Points, in no order, along strands that fork and pass close to each other.
Two points are linked if the straight distance between their rows is under 38.2.
kepi: [  9   3   5  -6   2  -9 -17   9  -5 -10   6  -5   3   9  22  -6   0   1
   6 -11]
bego: [ -5  11   1   3   4 -15  -8  -1   1  -2  11  -3  -3  10  11  -1   6  -8
   7 -13]
Podo: [ -9   9  -1   2  -6   1   7 -18  10   4   9 -12 -12 -11 -16  17  -4   9
   4  13]
liru: [  9  -7   7   8  15   3   3  -4  22   0   0  21 -11  24  -7  -8   6  -8
 -14 -17]
nele: [-21  -1 -14   4   7  -6  -8  11 -27   5  -6  15   2  -4   3 -30   8   8
   1  -5]
Lukid: [ -8   3   2  -7  -4  -5  -2 -10  12   9  -4   2  -5  13   0 -14  -2  -5
  23   3]
ral: [ -7  12   3  17   8 -10   6  10   7  -4  15  11  -5   8   8   3  15 -18
  -4 -13]
Sinof: [ -9   6 -13   1  -3  -8  -1   9 -21   1  17 -22   2 -13   2  15   0 -13
   3   6]
rigas: [  2 -18  -2   1  -8   1  19 -20   6  14 -13 -21  -8 -14 -28   4 -13   4
  10  16]
rol: [-13   7 -10  -3  -1   5  -5 -12 -12  11  10  -7  13   0   0  -5  -7   5
  10   0]
Bulez: [  6   6 -10  -7 -12 -10 -10  -1  -9  -5   1 -19  16  14  14   8  -6 -17
  25   4]
Gari: [ -7 -12  -3  -2  10 -11   0  13  -8  12  -3   6 -19 -12 -10 -10  10  -9
   4   2]
vige: [  6  -5   8  10   0  11  13 -10  17   5   1  10   9   9  -4  19  -5  -4
 -11 -11]
kures: [ 13 -22 -10  11  -4   7  -9  14 -35  16 -14  -8  20  -6  12 -12 -10   6
  11  -2]
deso: [  9   6 -13  -4   3 -10  -4 -17  -9  13  22 -17  19  17   6  13 -11 -12
  13 -11]
Dul: [-14  11  -2  17   4 -18   6  12  -1  -1   8   2 -12 -11  -4   7  13 -18
 -12  -5]
zuvol: [  3  -8  -7  -9 -14  -7 -10   2  -5  -6 -12 -19   8   7   4   6  -2 -17
  19   8]
pev: [  4 -23   4  -5  -8  12  12  12  -8   5 -16   6 -19  -3   0   0  -6  15
 -14  12]
mato: [ 13  -4  -9  12  -7   1 -18  15 -30   4  -9  -8  22   0  19 -17  -7  -2
  12  -4]
dud: [-11  19 -10  11  -4 -17 -15  12 -24 -18   2  -6  19   1  20  -6   2   1
  -4 -11]
lak: [ -1 -13   1 -12   4   8   1 -10   6  11  -8   4  -5 -17 -28   2  -4   3
 -10   6]
sogo: [-13   7   1   5   0   9   9  -8   6  10   9   0 -10  -8  -7   6  -2  12
  -2   4]
Bubil: [ 11   0   3 -14  -6  12   2 -10   9   3   6 -10  23   2   4  14  -6  -8
  21   8]
geg: [-17   2 -11   2   8 -18 -12  20 -27  -5  -4   2   5  -9   6 -20   9  -7
  -1  -7]
besa: [ -6  29  -7  12   3 -11  -9  16 -16 -21  17   0  27  -3  20   0   8  -6
  -8 -10]
Gelu: [ -5  -2  10   4   5   4  15  -3   9  14   8   3 -25  -1   0  -6  -2  14
   3   0]
losib: [  3 -22   2 -11  -8  -5   6  -2   8   5 -30  -2 -21   3 -14  -7  -3   5
   7  18]
Pomog: [  7 -16   3  -6  -7  19   5 -12  -9   8 -10 -11  22  -2   8 -10 -21  18
  13   5]
guzo: [  7 -28  -6  -2  -6  13   5   1 -24  14 -20  -9  24  -9   2 -11 -18  16
  11   4]
rov: [  8  13   0  -2   6 -19 -13  -8  17 -10  10  -3  -9  -5 -14  24   9 -13
 -10  -8]
napup: [ -9   3  -6   6   4   2  -6  18 -16 -12   0  13   2  -5   7  -9   9   3
 -27  -9]
beneb: [ 11   7   7  21   3  20   4  11  -1  -5  13  17  10  15  26  -4   7   7
  -6 -16]
babom: [-18  -2 -17   1  -9  -4   5  -6  -9  14   0 -16  -3 -12 -17   1  -2 -10
  20  19]
lavi: [  6   7   3   0   8  -9  -9 -11  19  -4   7   2 -14 -13 -27  15   4  -4
 -15  -2]
Zazo: [  4 -14   1  -6   8  -1  11   2   7  12 -17  17 -31   4 -17 -17   4   5
 -15   9]
tazur: [  1 -24   1   0   1  -1   3   7 -17  10   5 -17 -18 -12   2   0  -3  10
   3   2]
Ganid: [  8  -4   9  18   7   3  15  -9  26   9   1  16  -4  17  -4   7   5 -10
  -6 -13]
roz: [ -7  11  -3   2   7  -3  -1  -8  14  -6  -2  18 -30   0 -24  -7   7  10
 -28   1]
figan: [ -6   3   4   3  -8   4   9 -16  15   8  -6   6   5  19   6  -4  -5   1
  17   1]
Kun: [  7   4   4   0   4 -19  -1   0   8   5  15 -14 -14   4   5  10   2 -17
  18   0]
Rivo: [ -2  -1  -1  -1   6  -6   6   8   5   0 -10  15 -39  -6 -19  -7   9   5
 -21  13]
beb: [ 10  -4   7  12   9 -13   6  -4  12  20  17  -8 -22  -1  -6   4   0 -12
  10  -5]
zon: [  5  18 -12  -9  -3 -12  -5 -10  -5   1  19 -18  12  13   6  18  -4 -21
  21   4]
semu: [  7  10   1  -9  -8  16  -9   5   3  -3   4   1  31  -2   7  12   0 -16
  13   6]
Muso: [ -4   7   3  17   6  22   7   6   4 -11   8  25   1  17  12 -14  12   9
 -14 -13]
Kudil: [ 16 -10   9 -11  23   8   3 -15  23   0  -3  19  -5  16 -17 -12   2   1
 -19 -15]
sobo: [  0   0 -11  -1   0   0   1 -19 -11  18  14 -15  22   8   2   5 -16  -1
   8  -9]
rud: [  8 -26  -4 -16   7  -7   7   0   0  13 -29  12 -27   2 -25 -16  -2  11
  -7  14]
div: [ -6  -1   3 -15  13  -4  -9  10   0   2   7   3 -11 -21 -15  -6  10 -14
   4   6]
gub: [ 14   2   3  18  -9   8 -11  24 -22 -10 -13   9   5   6  25 -16  -3  16
 -15  -8]
zali: [ -2   7  -2  10  -5  -2  -9  26 -26 -20  -8   7   6  -8  18 -11   6   9
 -24  -7]
nada: [ -2   8   8 -12  -3   8  -9  22  -1 -14  -8  12   2  -5  12 -16   9   0
   3  11]
Dibu: [ 15  10   9  23  -4  17  -2  20  -8 -10  -2  12   5   8  30  -7   2  15
 -10 -10]
kuv: [ -1  15   6  -9   7 -18 -11  15   6 -28   9  -2   4  -6  10  11  15 -14
  -7  -5]
guvel: [ 12  -8  13  -2   1  11  29 -27  23   7  -6   2  14   7   6   8 -17  15
   0  -7]
dasuv: [-13  -7  -7   6   0  -7   6   4  -2  20  -5   4 -12  -9 -16  -6   6 -10
  15  11]
nifen: [ -1  13   0  -6  -1 -20 -12   3   8 -24   4  -7  -4  -2   2  25   9  -9
  -8  -3]
Felok: [ -2  -8   0 -10  -1   9  -4  -4  -1   3  -2   5  11 -11 -12   8  -3  -4
  -8  -1]
Deri: [  6   3  -7   4 -14   8 -17   9 -21  -6 -10  -9  26   0  16  -3  -9   2
   9   3]
tusa: [  0 -12  -1  -5 -11   2  17 -26   8   6  -8 -29  -3  -1  -7   9 -17  13
  14   9]
Vezo: [-11  11   7 -13   7   3  -6  11   5 -11   3  16  -6 -11  -4 -10  15  -4
  -6   6]
fozep: [ -9  28   2   0   7 -16  -3  18   0 -30  10   8  21  -4  16   5  17 -12
  -8  -8]
duked: [ -5  15   7   1  -1  16   1   3   8 -14   3  19  -5  11  14 -13   9  17
  -5  -1]
lige: [-15   8  -5   8  11  -2  -1   7  -2 -10   6  18  -9   4  -8  -6  16   0
 -27 -13]
soke: [ -2   2   0  -3  -4  -4  -5 -11  14   1  -5  -4 -14 -16 -30   9   0  -3
  -2  14]
rosir: [  2  15   8 -12   1  -3 -17  12  -2 -17   4   3   6   0  19 -13   8   2
  12   2]
Pafa: [  2   0  10   5  -7  18  17 -18  15   8  -2   8  13  16  10  -3 -11  16
   8  -3]
Pema: [-10 -13 -15   1  -9  -5   5 -15  -3  11 -12 -23  -6 -14 -32   8  -6  -5
  13  19]
raguz: [-10  10   4   5 -11  14   8   0   5  -9   4   5  -3  -3   3  20   1  12
 -14   6]
kiz: [  5  -2   8  12   9  -6  13  -7  18  20   8   5 -32  -4 -18  -8   1   3
   5   2]
mipet: [ -4  -9  -8   1   0  -5   1   3 -21   9  18 -28  -7 -11   4   7  -7   1
   8   4]
Zim: [-19  10 -14  10  -1 -22  -8  12 -23  -3   1  -7   9   2  11  -9   3 -12
   0  -7]
pefim: [  4 -23   5 -11 -15   1   5  -5   8   2 -26  -9  -2   9  -1  -2  -8   1
  16  12]
tivoz: [  6 -11   6  -4  -7   3  28 -30  14   7  -9 -18   9   6   4   8 -23  16
  14   0]
met: [  6 -15   6  -2  -3  17   8  -6   7   3  -7   9  17   3  -4  10  -8  -1
 -14  -7]
loka: [  4 -17   2  -5  -2   7   1  19 -19   1  -3  -1 -16  -8  11  -7  -3  18
  -8   5]
rogu: [  7 -18   2  -8 -15   5  -8   8  -2  -3 -20  -4   9   4   8  -3  -5  -9
  13   9]
fom: [ 17  -3  16 -21   9   5  -5 -14  24  -5   6   0  -2   3  -5  12  -1   5
   0  -5]
zapo: [-12  12  -7  10   0 -22   0   9 -11  -5  15 -16 -11 -16  -2  19   7 -12
  -8   2]
delen: [ -5  10   5  -3  -6  27   2  -6  11 -10   0  13   9   4   5   5   1  21
  -9   4]
Kas: [ -7   6   1  -1  10   4  -3  -5  10 -12   2  16 -13   5 -13  -1  11   9
 -30  -9]
rimul: [  8   2   7 -15   2   3   0 -17  20   2   6  -7  10   3  -5  13  -5  -8
  16   2]
Muv: [  4  15  -2   0 -10  11 -17  10  -7 -11  -1   5  32  -4  12   5   2  -5
   1   1]
luded: [ 16  -3  15 -15  15  10   4 -22  30  -2   1  13   3  11 -11   1  -5   8
 -10 -10]

A fork is a point with three links. Follow the links from the first point to the second and name the forks in between, in order.
pev; sogo | bego
Bubil; raguz | soke > sogo
kuv; Dul | soke > sogo > bego
Muso; fom | sogo > soke
Zim; Felok | soke
raguz; Dul | sogo > bego

A fork is a point with three links, a tip a point with one. Leave the first point through the second and follow the links. Name the first fork or tip that comes.
Dul; zapo | pev
lige; napup | sogo
beneb; Dibu | rol
Pema; rigas | Lukid
Felok; met | Pomog
rigas; Pema | bego
rov; nifen | nele
nele; geg | soke
